Each row is a point on a landscape with many valleys, with its height.
A ball rolls from a point to the lowest of its 5 nearest points, and stops where none of them is lower. Distance is the straight distance between rows; heights are no part of it.
<303>: [170 172 122 184 126 141  79 123 124 132]  h=49.5
<314>: [125 174 122  66 103 111 152 159  91 116]  h=38.3
<668>: [169 204  86 160 118 145  92 117  85 123]  h=42.9
<531>: [154 176 113 157 137 143 100 113 110 130]  h=35.9
<426>: [130  90 158 151 147 147 104 119 147 141]  h=36.6
<603>: [160 164 129 175 139 142  88 115 127 133]  h=51.5
<326>: [135  91 162 153 137 154  96 115 156 142]  h=34.2
<459>: [177 180 114 198 111 141  62 133 124 138]  h=65.4
<474>: [111 106 136 131 155 126 129 118 131 140]  h=42.0
<227>: [133 170 103 122 140 137 126 118 108 136]  h=2.4
<726>: [177 191 109 197 110 138  60 132 114 139]  h=56.2
<569>: [170 139 136 183 116 154  66 126 162 145]  h=63.5
<444>: [106 140 116  92 114 109 168 140 113 131]  h=28.6
<99>: [115  58 166 147 141 156 107 122 158 139]  h=45.5
<74>: [114 123 142  70 105  96 201 157  96  93]  h=53.4
<111>: [105 129 116 113 138 116 149 124 122 139]  h=31.1
<158>: [104  49 151 135 154 134 126 127 149 135]  h=50.9
<764>: [156 130 149 172 132 151  83 119 153 141]  h=40.6
<694>: [119 106 144 143 153 134 116 115 133 141]  h=18.1
<230>: [ 95 102 122 116 139 107 157 125 137 131]  h=42.2
<225>: [167 182 112 176 126 142  84 119 112 130]  h=29.3
<16>: [102  87 136 131 155 118 135 122 138 138]  h=52.7
<476>: [140 116 154 158 145 145  97 117 145 140]  h=23.3
<224>: [146 189  89 111 127 141 121 125  95 130]  h=29.5
<608>: [119 138 121 130 150 130 128 115 121 139]  h=43.3
<50>: [147 192  89  90 120 135 128 137  93 129]  h=44.4
<17>: [ 89  72 127 117 143 101 164 126 147 126]  h=49.7
<550>: [123  67 166 153 132 161 101 118 164 140]  h=40.1
<653>: [ 86  36 135 118 152 104 158 133 164 114]  h=66.6
<357>: [123  73 148 173 104 184  71 110 206 145]  h=46.3
<462>: [103 112 135  83 104  97 202 147 118 104]  h=24.0
<259>: [142 163 116 146 143 139 112 112 114 135]  h=27.6
<187>: [107 134 129  79 105 101 184 148 109 115]  h=36.8
<661>: [147 194  92  82 115 131 130 145  91 130]  h=44.3
<576>: [121 153 140  57 102  94 178 161  76  92]  h=23.4
<48>: [122  64 165 159 115 176  87 114 185 142]  h=42.1
<228>: [ 94  85 127  98 119  90 193 134 141 114]  h=43.0
<413>: [ 95  96 123 105 125  95 179 131 137 124]  h=40.9
<471>: [127 176 104  84 115 125 145 141 101 132]  h=29.4
<34>: [164 187 107 169 129 141  90 115 106 126]  h=37.5
<164>: [116 156 127  70 102 108 169 155  97 113]  h=34.6
<539>: [ 92  59 131  99 130  85 200 128 159 101]  h=47.2
<453>: [117 164 114  77 108 114 159 152 104 124]  h=33.8
<264>: [ 92  66 126 107 135  92 182 128 152 115]  h=47.1
<738>: [179 164 122 195 114 146  64 131 143 144]  h=90.4
<12>: [126 123 139 145 153 133 112 115 132 140]  h=38.8
<105>: [ 89  43 139  93 134  86 209 121 173  87]  h=50.1
<434>: [136 188 111  68 109 115 145 155  88 119]  h=40.4
<322>: [124 134 129 139 150 133 118 112 125 141]  h=44.1
<157>: [155 192  93 140 132 144 107 116  95 129]  h=31.8
<451>: [ 99  85 133  89 115  91 208 135 136 102]  h=45.7
<217>: [151 147 137 167 141 144  93 114 133 134]  h=25.9
<664>: [134  81 165 159 122 166  85 116 176 142]  h=38.1
<758>: [ 97 113 119  95 120 100 177 135 127 126]  h=35.8
<538>: [115 158 108 102 129 125 146 129 113 138]  h=20.8
<400>: [ 99  69 136  86 118  88 217 133 146  92]  h=48.5
<308>: [138 129 142 155 148 142 100 114 135 141]  h=16.0
<506>: [159 185 102 165 132 144  97 118 102 127]  h=41.3
<193>: [110  73 155 138 155 134 118 120 144 139]  h=22.8
<447>: [149 101 139 176 105 176  63 118 192 150]  h=39.9
<402>: [141 175 102 134 138 142 117 116 103 132]  h=16.8
<635>: [148 102 154 165 120 164  79 117 177 144]  h=38.4
<367>: [136 184 123  56 103 102 150 163  79 106]  h=43.6
<77>: [109  45 163 143 146 152 117 124 156 136]  h=51.9
<700>: [132 177 138  39 114  79 159 159  48  83]  h=54.7
<168>: [172 206  93 190 106 138  64 125  93 126]  h=48.9
<514>: [105 136 113 101 126 115 158 130 120 137]  h=27.2
<216>: [ 93  41 140 129 156 117 143 135 156 127]  h=69.6

Call two points neighbours if one is among the 5 nearest of the other. Go from one point of each pair to the other, from neighbour to neighbour, staying as low as possible. Name the highest point that can't be avoided.
<308> / <462>: <758>
<576> / <225>: <531>
<227> / <308>: <259>
<576> / <308>: <164>

For each start below, name the point where the ball stops.
<603>: <308>
<738>: <225>
<426>: <308>
<16>: <308>
<48>: <308>
<608>: <227>
<661>: <227>
<514>: <227>
<111>: <227>

Two balls start at each pair of points below. Name the first point that both come to, or write none.
<357> / <569>: <308>
<413> / <453>: <538>
<314> / <157>: <227>
<444> / <434>: <538>
<550> / <447>: <326>
